A landscape with many peaks, sampled at points; each row gives a point and its height.
A climber steps from a point to the highest of its 5 nearest points, and stops where none of them is higher. Distance is the straight distance between rows; heights are no part of it.
Kir h=181: [-10   2 -27 -16   8 -11   0  -1   7   4]
fuvel h=330: [ 12   1  33  26 -20  14  -4  12  -6 -13]
nule h=325: [ 12   0  33  23 -20  17   2   6 -12  -9]
gopek h=303: [-13  -5   2 -36 -16   7  13 -34 -18  10]
sok h=560: [-20 -11 -19 -40  11  -3  11 -24  -3  16]
Foror h=211: [  2   8 -30  -1  24 -18  -6  11  11   7]
Zedet h=116: [  8  -2   5  30   8  -3  -8  20   7 -10]
kapif h=331: [ 0 -3  2  4 -2  1 -3  7 10 -5]
masat h=359: [-11  -2 -32 -26  10 -12   5  -2   9   6]
Ral h=178: [ 10   5  22  44  -3   3 -12  21   5 -11]
mil h=540: [ -1  -9  13  -9  -1   8   6 -10  -8   5]
Ref h=543: [-12   0 -33 -37  11  -9  12 -10  10  17]
gomid h=719: [ -1 -15  20 -15 -23  18  12 -27 -29 -10]
Siv h=51: [-12   4 -20 -13   2  -9   3  -2   4   6]
Bes h=172: [  2  -4  11  18  -2   0  -9  13   2 -13]
gis h=429: [ -8  -4   2 -14  -2   3   8 -14  -5  13]
Fupul h=372: [  8   2  27  20 -17  11  -1  10 -11  -8]
bimu h=522: [ 17  20 -18  22  16 -17 -21  29  28  -9]
silu h=401: [ -5  -9  11 -31 -19  13  13 -31 -16   5]
sarak h=620: [  1  -9  16  -4  -4   8   7  -6 -11   1]
Vep h=530: [ -3 -11  13 -24 -15  14   7 -26 -14   1]
sovuf h=314: [ 11  13 -17  18  14 -10  -7  19  18   2]
dus h=383: [-13  -2  -3 -20   1   1   8 -18  -9  15]
Fipa h=434: [  4  -1  22  13 -13   8   2   7 -14  -8]
pom h=335: [ 10   4  27  26 -19  10  -5  12  -4 -12]
Ripun h=53: [ 10   6  12  40   4  -3  -8  23   3 -12]
Fov h=537: [ -7  -8  10 -21  -8   9   4 -23 -10   9]
sil h=440: [ 19  13 -12  27  13 -12 -12  31  24 -11]
givub h=200: [ -6   2 -30  -8  19 -16  -7   2  10   5]
kip h=488: [-21  -9 -12 -38   5  -4   9 -27  -8  13]
pid h=255: [ 12   6 -10  19  13  -6  -6  17  18  -1]
Lidaz h=593: [-14  -6 -28 -37  14  -6  15 -15   6  17]
safi h=402: [-15  -2 -13 -21   5  -4  11 -12  -7  12]
pupop h=582: [ 17  23 -22  22  20 -21 -22  30  28  -7]
savim h=406: [ 17  17 -19  20  13 -14  -7  26  23  -4]
noz h=645: [ 2 -4 14  5 -7  4  5  7 -3 -8]
Firas h=458: [  3  -5  20   6  -7   8   5   2 -15  -7]
gebug h=164: [ -5   7 -22   1  11 -10  -9   4  10   4]
gazal h=245: [  5  13 -25  10  17 -15  -6  14  14   5]
zudu h=275: [  6   3  26  34  -9   6 -13  14   1 -12]
bazi h=371: [ 16   9  -6  30  11  -9  -7  31  19 -16]
Togus h=467: [ 15  23 -25  15  16 -21 -18  26  25  -3]
Mumeg h=462: [-15  -3   1 -26  -6   3   5 -27 -11  12]
rakez h=268: [  3   2  19  28 -10   2 -10  14  -1 -13]
napud h=332: [  4  -6  29   9 -15  17  -1 -11 -24  -5]
pogel h=134: [  6   1  12  34   2  -1 -11  19   3 -11]
kema h=195: [ -2   7 -20   7  14 -10 -10   6  11   6]
Lupap h=119: [ 5 -3  3 20 10  0 -9 15 11 -7]
lur h=273: [ 17  -3  36  40 -15  12 -15  18   2 -17]
Tes h=559: [-16  -2 -33 -41  14  -8  14 -18   6  23]
gifus h=91: [ -7   5 -15  -2   3  -6  -5   3  10   4]
fav h=171: [-6  3 -6 -6 -2  0  4 -1  5  5]
duk h=767: [-15  -7 -20 -32  13  -6  13 -14  -2  14]
Lub h=433: [  1 -17  17 -24 -20  19  21 -36 -30   0]
roz h=346: [  5  -5  28  11 -11  15   1  -7 -23  -4]
viduf h=277: [ -3 -10  11 -33 -20  14  17 -34 -21   7]
Dedav h=426: [-20  -5  -5 -31   0  -1   6 -25 -11  12]
rofik h=585: [ -1 -13  19 -12 -12  12   4 -19 -18  -5]
moza h=427: [ 2 -4  7 -3 -5  4  6  4  2 -3]

Where does a climber stop that starts at each point below?
viduf => noz
silu => noz
gifus => pupop
gebug => pupop
savim => pupop
Kir => duk
nule => noz
Foror => pupop
Ripun => noz
